A landscape with many valleys, sampled at points; each row gives a point and its height.
A ball rolls from a point to whichever of its 2 nearest points has the largest drop for the distance, and stops where none of them is lower. Distance is the straight distance between rows; heights are no part of it.
fugez: [14, 13, -19, 20, 46, -8, 16, -67, -8, -35, 45, -12, -11, -1, -9, 35, -8, 32, -34, 12, -11, 1, 0, 60, -10, 6]  height 56
zaro: [47, 11, -40, 18, 13, 16, 31, 4, 22, 8, -16, -20, 21, -2, -20, -71, -38, -35, 0, -30, 4, 19, -14, 15, -26, 38]  height 455
semeb: [-18, -13, -29, 8, 4, 49, 33, -51, -29, -3, 6, -44, -9, -26, -35, 47, 5, 33, -25, 20, -26, -15, -31, 31, 28, 12]  height 166
vus: [26, 35, -45, -1, -1, -23, 16, -14, 38, 10, -8, -9, 15, 4, 3, -67, -28, -67, -2, -23, 15, 31, -4, 18, -47, 33]  height 438
Tigi: [-14, 14, 34, 0, -56, -24, -10, -6, 1, -34, 21, 39, -2, 7, -37, 27, 54, -52, 25, 4, 22, -12, -32, -61, 1, -10]  height 394
guvu: [-65, 37, -18, -61, -34, 10, 1, -10, 26, 5, -4, 10, -29, 4, 5, -13, -43, -60, -21, 27, -9, -17, -31, -33, 18, 5]  height 192
dorim: [-6, -7, 45, -23, 6, 53, -16, 25, 1, -8, 7, 28, -30, 0, 13, -47, -31, 3, 12, 11, -8, -54, -11, -61, 7, -16]  height 451
Lal: [-2, 70, -34, -62, -23, 4, -1, 44, -2, 49, 14, -12, -44, 5, -9, -28, 21, 15, -15, 14, -33, -6, 13, 23, 1, 23]  height 210
Sir: [8, 18, 4, -28, 6, -15, 27, -13, -30, 46, -8, -36, 17, -26, 12, 33, -4, 47, -59, 28, -48, -4, 38, 76, -5, 27]  height 301
zim: [-83, 19, -35, -62, -42, -24, 1, -24, 20, 8, -29, -3, -3, 1, 12, 28, -14, -54, -17, 17, 17, 3, -21, -24, 25, -9]  height 214
fumu: [-5, -43, -8, 12, -21, 50, 22, 55, -15, 8, -45, -1, 7, 10, -53, 11, 41, 41, 34, -8, -24, 2, -19, -45, 63, -14]  height 270
Tisos: [55, 14, 52, 30, 35, -16, 3, -1, -49, 42, 32, -17, -22, -21, 27, -5, 26, 39, -9, 19, -53, -44, 47, 34, -23, -5]  height 221
memem: [-12, 14, 47, -19, 62, -26, 17, -64, -39, 11, 24, 8, -47, -23, 35, -9, -23, 10, -55, 8, -26, -40, 21, 22, -30, -2]  height 93
Vivon: [-3, -5, -80, -19, -5, 26, 5, -7, 19, 24, -40, -74, 46, -11, -2, 39, -17, 3, -15, 10, -19, 29, 5, 59, 9, 9]  height 655
muga: [36, -1, 41, 42, -18, -11, -9, 47, -25, 41, 8, 44, -29, -2, 2, -52, 55, -16, 36, -17, 44, -34, 17, -34, -28, -12]  height 218
mafet: [-11, 4, -15, 43, -16, 23, 32, -15, -29, -31, 48, 54, -32, 9, -24, -49, -4, -8, 4, 29, 4, -16, -48, -27, 37, 22]  height 180
suz: [-24, -51, -30, 31, -13, 49, 31, 32, -38, -8, -41, 14, 10, 5, -36, -26, 3, 37, 9, 8, -4, 16, -24, -35, 74, -5]  height 228
suzo: [20, 9, 25, -19, -5, -30, 5, 23, -21, 66, -29, -48, 16, -5, 52, 14, -3, 27, -29, 18, -42, 8, 58, 59, -13, -2]  height 339
puvus: [-39, 30, -35, 7, -53, -39, -17, -47, 14, -30, 46, 32, 10, 22, 12, 22, 3, -49, 4, 45, 31, 25, -13, 4, 3, 9]  height 147
rik: [2, 20, -5, -11, -8, -36, -23, -42, 27, -11, 13, -27, 34, 7, 28, 18, 5, 11, -22, 7, 5, 41, 33, 39, -32, 6]  height 188
kika: [2, -65, -18, 36, 72, 42, -10, -2, -17, -29, -19, 18, 21, -22, 23, -41, -99, 26, -37, -9, 18, 26, -13, 36, 8, 8]  height 293
vorib: [13, 22, 52, 3, 7, 1, -19, -30, 23, -17, 32, 18, -11, 2, 16, -38, -27, -20, -13, -12, 5, -5, -7, -12, -44, 0]  height 417
bef: [14, -46, 26, 23, 49, 51, -15, -37, 5, -58, 24, -4, 19, -15, -4, 14, -42, 30, -26, -7, 7, -12, -23, 9, -11, -9]  height 540
ziso: [10, 6, -30, 26, -31, 21, -4, -3, 9, -49, 52, 5, 10, 23, -36, 17, 37, 17, 32, 30, 3, 13, -15, -4, 27, 6]  height 133
Goga: [-12, -25, 17, -3, 18, 39, -33, -5, -3, -9, 32, -2, -2, 16, 41, 12, -17, 40, 33, 34, -6, -17, 26, -17, 9, -30]  height 224
Vabi: [13, 17, 29, -28, 21, -47, -21, -39, 23, -33, 38, -18, 35, -9, 14, 27, 22, 44, -40, 0, -30, 43, 42, 55, -40, 11]  height 220
ziko: [-12, 16, -54, -41, -22, 48, 8, 56, 42, -12, -21, -1, 0, 15, -42, -34, -19, -32, 21, -9, -27, 10, -42, -33, 27, 16]  height 437
rabe: [-33, 33, -64, -70, 12, -6, 28, -50, 3, 4, 2, -22, 15, -26, -6, 6, -27, 6, -70, 14, -34, 9, 7, 71, -4, 37]  height 205
vit: [14, -30, 9, 48, -36, -1, -14, 17, 7, -63, -22, 81, 38, 8, -41, -29, -5, -19, 20, -22, 56, 37, -13, -37, 11, 9]  height 187
zemel: [-35, -28, -9, -10, -23, 5, 2, 3, -6, 9, -40, -30, 8, 11, -1, 54, 30, 8, 31, 7, 14, -3, 3, -37, 27, -29]  height 409
vud: [14, 36, 21, 12, -41, -56, 0, -5, -1, 21, -4, 41, -14, 3, -6, -18, 34, -59, 6, -35, 59, 12, 4, -8, -49, 4]  height 405
koz: [-3, 28, -20, 22, -31, -37, 9, -23, 15, 10, -8, 38, -6, 10, 6, -49, -16, -73, 4, -23, 52, 23, -11, 2, -37, 16]  height 423
laku: [11, -54, 47, 36, -12, 23, -22, -10, -8, -13, -16, 27, 24, 3, 22, 8, -5, 4, 33, -18, 41, -7, 25, -29, -18, -33]  height 144
kiv: [32, -41, 57, 9, 28, 52, -8, -8, 15, -11, -13, -46, 22, -19, -8, 11, -37, 20, -31, -19, -22, -21, -12, -1, -21, -6]  height 569
Sig: [-18, -44, 22, -8, -14, 19, -13, 46, 7, -42, -38, 36, 14, 14, -29, 11, 12, -6, 41, -15, 18, 1, -22, -84, 47, -26]  height 487
kave: [0, 18, 68, -12, 68, -41, -46, -22, 36, -41, 59, 18, -36, 3, 65, -13, 0, 18, 7, -12, -55, 29, 30, 17, -30, -17]  height 100
Gofam: [-17, 74, -42, -67, -29, -23, -1, -5, 31, -26, 36, 5, 12, 2, -34, 13, 9, -18, -38, 26, -27, 12, -5, 25, -4, 35]  height 152
deg: [41, 2, 23, 42, -17, -42, 6, 61, -18, 52, -22, 17, -26, 1, -13, -11, 60, -23, 44, -36, 56, -8, 6, -17, -16, -5]  height 262
nevu: [28, -20, -7, 50, -34, 1, -2, 37, 6, -34, -7, 46, 19, 22, -27, -16, 35, 7, 44, -11, 48, 29, -7, -26, 14, 4]  height 167
mesem: [20, -24, 43, 8, -3, 24, 2, 44, -19, 62, -46, -33, -4, 9, 33, 7, -6, 11, 18, 5, -16, -39, 27, -17, 7, -23]  height 241
fudon: [57, 31, -6, 14, -9, -13, 15, 15, -3, 32, 3, -50, 7, -1, -15, -4, 24, 27, -22, 3, -19, 9, 21, 48, -24, 29]  height 164
nid: [-3, 28, 0, -55, -26, -24, 8, 68, -14, 69, -52, -31, -29, 0, -5, 36, 49, 9, 10, -6, -7, -17, 24, -10, 18, 1]  height 352
goke: [-22, -39, 35, 32, 0, 33, -17, -29, -34, -65, 46, 68, 1, -5, -1, -13, -10, 4, 23, 33, 17, -37, -15, -51, 17, -16]  height 513
kalu: [-19, -37, -14, -28, -13, 31, -19, 41, 43, -36, -45, 14, 31, 12, -15, -2, -41, -19, 19, -10, 25, 16, -21, -46, 28, -12]  height 466
sugum: [2, 27, 56, -54, 67, -21, -35, -15, 28, -28, 47, -13, -23, -3, 34, 9, -1, 36, -21, -5, -74, 4, 31, 17, -26, -16]  height 63
Tuve: [-37, -14, -7, -1, -24, -12, 6, 24, -42, 20, -9, 9, -22, 15, -4, 29, 70, 7, 60, 16, 0, -18, 2, -63, 43, -44]  height 380
Sur: [12, 6, -26, 49, 32, 9, 15, -49, -23, -44, 70, 25, -30, 9, -10, 19, 2, 29, 1, 26, -2, -15, -11, 27, 17, 0]  height 83
Dini: [32, 12, 46, 34, -37, -32, -10, -24, -22, 9, 14, 28, 0, -8, -3, 2, 59, -14, 12, -17, 45, 0, 36, -6, -56, -6]  height 377
Sor: [13, 2, 18, -23, -16, 5, 13, 47, -12, 69, -62, -46, -8, 1, 4, 29, 14, 5, 3, -4, -24, -25, 21, -2, 14, -12]  height 296
tesa: [30, -27, 8, 12, -17, 47, -9, 75, 8, 4, -27, -14, 16, 18, -31, 13, 43, 45, 45, -6, -7, -10, 13, -36, 34, -11]  height 310
pok: [-11, -17, 37, 1, 39, 5, -34, -11, 5, 10, 18, -29, -3, 8, 72, 0, -28, 42, 2, 10, -30, 17, 35, 27, -22, -23]  height 258
Rufot: [-17, 47, -20, 10, -30, -22, -24, -22, 28, -36, 65, 40, -11, 30, -1, -4, -21, -48, -2, 42, 1, 8, -19, 5, -1, 26]  height 139
Fotib: [-59, 18, -6, -68, -33, -70, -10, -20, 19, -14, -37, 8, 13, -2, -10, 72, 25, -46, -2, -7, 41, 10, -2, -31, 14, -12]  height 245
pur: [11, -55, 2, 34, 54, 68, 2, 28, -37, -10, -14, 7, 1, -17, 6, -16, -58, 68, -16, 24, -17, -19, 4, 16, 48, -2]  height 353
dera: [-4, -60, 30, 9, 12, 49, -37, 14, 0, -25, -10, 10, 30, 7, 37, -5, -41, 35, 20, 5, 24, 3, 19, -19, 8, -31]  height 191
vupe: [34, -21, 19, 53, -8, -41, 14, 42, -5, 43, -57, 32, 0, 0, -18, 0, 19, -24, 44, -55, 61, 16, 4, -20, -10, 11]  height 302
babug: [30, -9, 50, 8, 23, -6, -16, 14, 2, 46, -12, -50, 11, 3, 59, 4, -12, 33, -5, 6, -49, 16, 45, 41, -19, -12]  height 297
Kaber: [16, 24, 25, -40, 30, -34, 4, -13, -10, -5, 34, -16, 15, -11, 10, 33, 22, 67, -48, 22, -52, 11, 53, 57, -21, 11]  height 255
Dadab: [15, -45, -26, 51, 18, 19, 2, -20, 6, 12, -9, -55, 47, -12, 31, 20, -40, 17, -16, 0, 3, 35, 1, 70, -13, 0]  height 397
nere: [-4, -22, 2, -24, 34, 60, -5, -13, 17, 11, -12, -64, 6, -19, 13, 22, -55, 18, -40, -4, -38, -11, -20, 26, -2, 0]  height 600
bemok: [-9, 49, -28, -45, -41, -52, -18, 42, 44, -6, 4, 7, 0, 24, -34, 25, 31, -50, 23, -1, 15, 22, -17, -22, 2, 7]  height 99
Gege: [-2, -15, -8, 37, 36, 3, -6, -51, 27, -34, 22, 22, 15, -8, 29, -50, -74, -18, -10, -23, 15, 33, -18, 36, -32, 7]  height 240
ririp: [-8, -3, -42, -35, -19, 7, -10, 63, 55, -23, -31, 10, 23, 30, -33, -6, -19, -38, 41, -19, 8, 23, -33, -49, 27, 4]  height 452
taf: [-32, -45, -26, -13, -17, 29, -1, 0, 9, 4, -56, -56, 33, -5, -18, 77, 11, 9, 4, -5, 4, 9, -20, -14, 30, -21]  height 403
gosul: [3, 27, -8, -25, -38, -16, -23, 49, 17, 3, 12, -7, -9, 26, -17, 25, 56, -2, 41, 8, 9, 1, 16, -31, 6, -14]  height 76
Gopig: [18, 39, 45, -60, 47, 6, -37, -2, 1, -15, 59, -3, -28, -7, -1, 19, 30, 49, -13, 18, -68, -42, 35, -1, -17, -15]  height 118
peper: [-49, 5, 6, 14, -41, -17, -5, -60, -20, -21, 34, 42, -8, 7, 19, 11, 8, -37, 13, 34, 38, -6, -8, -28, -6, -14]  height 159
vuk: [-27, 63, -32, -80, -50, -43, -3, 26, 27, -7, 0, 7, 3, 11, -28, 23, 30, -29, -18, 22, 0, 10, 3, -8, 2, 20]  height 126
tuv: [4, 54, -2, -75, -21, -65, -9, 28, 17, 28, -2, 0, 8, 9, 19, -23, 23, -2, -29, -3, 0, 26, 46, 22, -37, 14]  height 250
gino: [-16, 11, 34, -20, -16, -10, 37, -46, -48, 30, -21, -20, -22, -29, 2, 3, 10, -11, -49, 19, 1, -43, 6, -11, -15, 6]  height 229
pap: [40, -28, 73, 24, 0, 0, -21, 42, -17, 46, -32, -13, 10, 1, 25, 3, 24, 2, 33, -13, -5, -42, 39, -26, -24, -33]  height 177
Mumef: [29, -5, 3, 48, 69, 21, 24, -18, -16, -28, 48, 36, -35, 13, 7, -18, -23, 35, -4, 3, -19, -25, -5, 30, 10, -6]  height 107
kobiz: [24, -29, -3, 66, -2, -4, 21, -55, -26, 0, -4, -39, 40, -16, 4, 39, -5, 14, -19, 10, 16, 12, 7, 60, -19, 10]  height 420
Kava: [-10, 23, -65, 1, -23, -40, 35, 37, 7, 28, -27, 0, -15, 18, -44, -21, 23, -52, 27, -22, 21, 26, -42, -26, 18, 14]  height 52
pivo: [31, -9, -1, 43, -25, -26, 5, 0, 10, 18, -39, -12, 28, 14, 1, 16, 17, -16, 24, -33, 42, 22, 15, 13, -21, 10]  height 341
Nibi: [-26, -37, 40, 20, -32, 16, -23, 19, -19, -58, 12, 77, 15, 15, -25, -5, 24, -17, 41, 20, 25, -19, -12, -84, 34, -23]  height 503
Nif: [-32, 50, -67, -79, -13, -3, -13, -29, 41, -26, 26, -23, 28, -5, -12, 22, -20, -9, -39, 23, -34, 28, 2, 47, 2, 24]  height 173
pob: [6, -1, 52, 18, -24, -21, 34, -14, -36, 35, -33, 15, -33, -10, -20, -29, 35, -42, -9, -22, 33, -41, -19, -54, -20, -3]  height 333
Koso: [-40, 69, -34, -76, -29, 4, 3, 17, 8, 33, -2, 0, -44, 6, 8, -32, -17, -34, -20, 15, -21, -12, -10, -15, 5, 19]  height 168
tepe: [-38, -7, -79, -40, 9, 26, 11, -7, 38, 30, -42, -37, 11, -9, 30, -37, -66, -47, -8, -7, -5, 15, -9, 15, 4, 5]  height 632
neni: [-15, 33, -4, 2, -14, 15, 25, -47, -9, -39, 51, 17, -29, -4, -42, -3, -1, -21, -28, 23, -15, -23, -50, -18, 13, 18]  height 161
kopas: [-39, -21, -15, 24, -6, -53, 29, 6, -34, 67, -57, 5, -24, 10, 23, 34, 15, -16, 43, -7, 43, 0, 4, -27, 37, -18]  height 370
zit: [-28, 11, 13, -5, -23, -24, 38, -29, -27, 36, -39, -3, -30, -8, 7, -15, 3, -43, -20, -3, 34, -21, -7, -25, -8, 3]  height 282
bem: [58, 18, 0, 37, -8, 16, 42, 32, -20, 44, -9, -28, -19, -9, -29, -43, 21, 3, -11, -9, -9, -19, -17, 11, -9, 29]  height 153
Dute: [-24, 4, -8, -25, -14, -71, -9, -12, 36, -2, -46, -2, 19, -2, -15, 66, 15, -47, 23, -35, 51, 15, -14, -33, 5, -5]  height 271
nad: [-6, -46, -3, 35, 116, 2, 4, -30, -11, -28, 29, 5, -36, 6, 45, 20, -46, 29, -32, -18, -30, 14, -15, 68, -1, -30]  height 84
vare: [-18, -42, -31, 6, 37, 96, -1, 23, -17, -8, 3, -7, -17, -2, -6, 13, -42, 68, 9, 19, -36, -21, -14, 23, 54, 4]  height 379
tafat: [10, -19, -7, 52, -2, -72, 40, 28, -23, 43, -49, 9, -2, 0, -41, 17, 36, -20, 45, -59, 44, 23, -32, -29, 29, 10]  height 336
sebo: [-32, -8, -33, 25, -2, -66, 40, 14, -23, 56, -49, -4, -17, 6, -21, 40, 37, -8, 49, -34, 21, 18, -26, -37, 55, -5]  height 360
tibef: [39, 5, 22, 28, -12, 2, 13, 6, -68, 49, 5, -23, -7, -22, 2, 18, 64, 35, 13, 38, -34, -60, 37, 4, 0, -6]  height 274
gosud: [30, 32, -50, 14, -26, -5, 41, 36, -3, 27, -3, -22, -17, 12, -49, -40, 32, -20, 5, -8, 9, 13, -29, 5, 0, 25]  height 96
Noz: [-7, -51, -31, 42, 71, 13, -8, -47, 11, -31, 13, 5, 24, -17, 51, -41, -93, -5, -31, -30, 12, 34, -25, 55, -18, 2]  height 261
lam: [-13, 39, 24, -10, 58, -57, -37, -28, 41, -42, 72, 35, -35, 14, 58, -20, -28, -9, -7, -1, -47, 42, 7, 37, -20, 3]  height 119
fati: [-1, 16, -32, 4, -16, -52, 19, 79, 3, 33, -11, 26, -39, 12, -45, -27, 39, -35, 50, -37, 38, 16, -45, -43, 29, 5]  height 92
toz: [36, 23, 51, 29, -10, -14, -15, -34, 5, -13, 42, 19, -1, 0, 3, -12, 24, -2, -4, -17, 13, -2, 22, 4, -52, -1]  height 400
rever: [-19, -18, 1, 1, 90, -12, -13, -55, 18, -25, 22, -30, -11, -19, 52, 17, -52, 8, -57, -22, -30, 23, -12, 61, -23, -15]  height 17
voz: [27, -29, -10, 6, -6, 70, -13, 37, 24, -10, -15, -45, 30, 11, -19, 31, 0, 47, 21, 1, -25, 6, 5, 4, 20, -6]  height 348
faf: [18, 20, 34, -36, -27, -80, -1, 20, -6, 45, -29, 1, 28, -4, 25, 14, 40, 9, -29, -16, 21, 25, 67, 25, -46, 8]  height 304
Bevif: [33, -29, -3, 43, 0, 4, -7, 8, 28, 13, -24, -25, 38, 14, 25, -10, -33, 5, 17, -23, 17, 33, 21, 28, -21, 0]  height 369
kirur: [12, -27, 0, 35, 104, 33, 20, -10, -27, -9, 26, 23, -51, 13, 19, 16, -33, 41, -21, -1, -46, -38, -3, 45, 21, -26]  height 137
lilam: [-3, -49, -35, 12, -6, 58, -2, -8, 16, -30, -14, -53, 48, -7, -27, 34, -10, 22, 2, 5, -1, 16, -25, 10, 16, -3]  height 376
rap: [-19, -10, -52, -16, 36, 92, 10, 12, 14, -9, 8, -6, -22, -2, -11, -20, -58, 42, -1, 4, -40, -6, -33, 27, 42, 15]  height 399
zupup: [-12, -6, 44, -19, 14, 7, 18, -52, -35, 28, -11, -34, -12, -29, 33, 6, -30, 6, -53, 12, -11, -31, 13, 16, -26, -6]  height 165
fek: [-7, 36, 8, -31, -13, -33, -23, -1, 23, 20, 13, -9, 0, 22, 42, -12, -2, 0, 1, 10, 2, 27, 39, 16, -23, -6]  height 217
gigeb: [-20, -7, -5, 5, -16, 33, -4, 8, -55, 8, 23, 1, -28, -2, 1, 10, 64, 32, 50, 54, -31, -58, 16, -42, 26, -28]  height 354
disok: [37, 22, 48, -6, 29, 11, -31, 13, -6, 14, 38, -12, -19, -2, 17, -4, 36, 45, 11, 15, -40, -43, 36, -6, -23, -13]  height 169
lerob: [-17, 6, -3, -52, 40, -14, -14, -57, 32, -17, 3, -52, 25, -38, 29, 5, -48, -8, -71, -14, -19, 19, 1, 52, -35, 5]  height 94
dabu: [19, 19, 47, -8, -33, -63, -4, -13, -31, 28, -11, 11, 14, -10, 8, 19, 61, -1, -15, -3, 29, -6, 57, 11, -50, 0]  height 345
bope: [10, -37, -1, 26, 85, 58, 6, 17, -16, -22, -7, 27, -20, -7, 9, -49, -86, 52, -31, -2, -15, -15, -3, 22, 31, 3]  height 325
foneb: [38, 37, -28, -3, 21, 5, 35, -34, -5, -7, 23, -30, 3, -19, -48, 10, 10, 23, -41, 3, -35, -1, -5, 55, -17, 36]  height 105
Labok: [27, 4, -3, 34, -20, 19, -27, 31, 13, -52, 53, 41, 15, 25, -16, -23, 14, 22, 40, 19, 13, 9, 0, -16, 16, 4]  height 146
tonu: [-10, 11, 23, -33, -7, -80, -22, 30, 12, 18, -37, 5, -12, -1, -12, 71, 35, -18, 53, -36, 46, -1, 7, -49, 6, -7]  height 303
Zevob: [4, 9, 6, 13, -31, -2, 2, 72, -7, 1, 13, 40, -32, 11, -38, -39, 54, -25, 37, -8, 18, -13, -31, -63, 24, -11]  height 134
kodun: [39, 3, 39, 14, -14, 10, -35, 72, -6, -3, 30, 47, -18, 1, -15, -53, 59, 0, 38, 0, 20, -45, -4, -52, -10, -23]  height 174
Pozu: [22, 47, 14, -23, -2, 9, -6, 23, -12, 29, 26, -9, -41, -2, 1, -25, 35, 24, -10, 15, -25, -35, 16, -6, -11, 7]  height 215
suma: [57, -53, 76, 59, -7, 29, -11, 19, -15, -4, -25, 25, 30, -7, 3, -13, 13, 19, 22, -26, 22, -23, 27, -28, -21, -16]  height 77
Bati: [24, 39, -1, -16, -45, -11, -17, 5, 10, -28, 42, -10, 9, 9, -44, 28, 70, 8, 10, 16, 1, 4, 6, -14, -8, 4]  height 110
tezo: [-31, 14, -82, -50, -7, -4, 5, -13, 35, 28, -43, -54, 31, -4, 15, 12, -23, -24, -16, 2, -4, 29, 18, 39, -2, 7]  height 644
Novu: [13, -16, -22, 29, 6, 11, -20, -26, 48, -58, 14, 48, 48, -2, 4, -56, -72, -51, -1, -18, 23, 38, -18, 15, -24, 19]  height 222
dig: [-9, -58, 30, 40, 27, 36, -24, -51, -22, -82, 47, 51, 17, -15, 5, 16, -34, 17, -1, 10, 37, -7, -23, -3, 0, -17]  height 523
Gug: [-38, 4, -9, -18, -11, -61, 43, -1, -27, 70, -78, -17, -28, -13, 12, 22, 0, -39, -9, -15, 33, -9, -5, -15, 15, 7]  height 330
san: [-25, -1, -2, -43, 11, -49, -23, -57, 36, -14, -5, -29, 58, -27, 50, -2, -25, -15, -57, -18, -2, 48, 28, 55, -44, 1]  height 145
gitu: [-12, -31, -39, 48, 2, 51, 31, -2, -36, -24, 5, 26, -3, 1, -24, -33, -22, 30, -1, 19, 8, 2, -26, -5, 52, 20]  height 199
Sopel: [-13, -1, 24, -1, -15, 27, -2, -5, 11, -21, 3, 24, -13, 9, 0, -37, -32, -33, -1, 1, 15, -14, -22, -42, 0, 1]  height 434
bugun: [-24, 8, -46, -32, -13, 79, 6, 26, 30, -3, -9, -13, -13, 4, -30, -21, -32, 10, 12, -2, -36, 2, -34, -9, 35, 16]  height 421
sezil: [-29, -13, -50, -49, 30, 58, -6, -14, 37, 11, -22, -60, 17, -19, 22, -6, -73, -20, -33, -13, -24, 6, -27, 24, -7, 1]  height 619
pafe: [17, -20, -32, 35, -26, -3, -16, 5, 40, -55, -12, 62, 60, 10, -21, -42, -33, -53, 28, -22, 51, 47, -8, -5, -12, 24]  height 207
garal: [-17, 40, -12, -2, 11, -28, -30, -31, 31, -33, 69, 28, -12, 24, 41, -10, -46, -21, -7, 33, -13, 25, -1, 26, -14, 4]  height 131
miv: [9, -13, 11, 26, -9, 46, 23, 31, -67, 47, -6, -17, -25, -19, -4, -1, 52, 41, 25, 28, -55, -73, 7, -21, 38, -8]  height 318
godop: [-11, -20, 47, 32, -40, -20, 23, -30, -36, -14, -9, 38, -10, -8, -31, -4, 50, -43, 14, -25, 37, -23, -32, -68, -6, -15]  height 373
gimak: [-25, 1, -20, 8, -27, 18, 32, -56, -19, -14, 3, -22, -1, -14, -32, 21, 15, 6, -24, 16, -8, -3, -31, 0, 16, 10]  height 129

Where does a ball stop that starts at each point below?
bef => gosul
godop => memem
Dadab => Kava
babug => suma
zemel => sugum
ririp => gosul
peper => sugum
kopas => memem
sebo => Kava
vorib => rik
tesa => gimak
vus => rik
kika => gosul
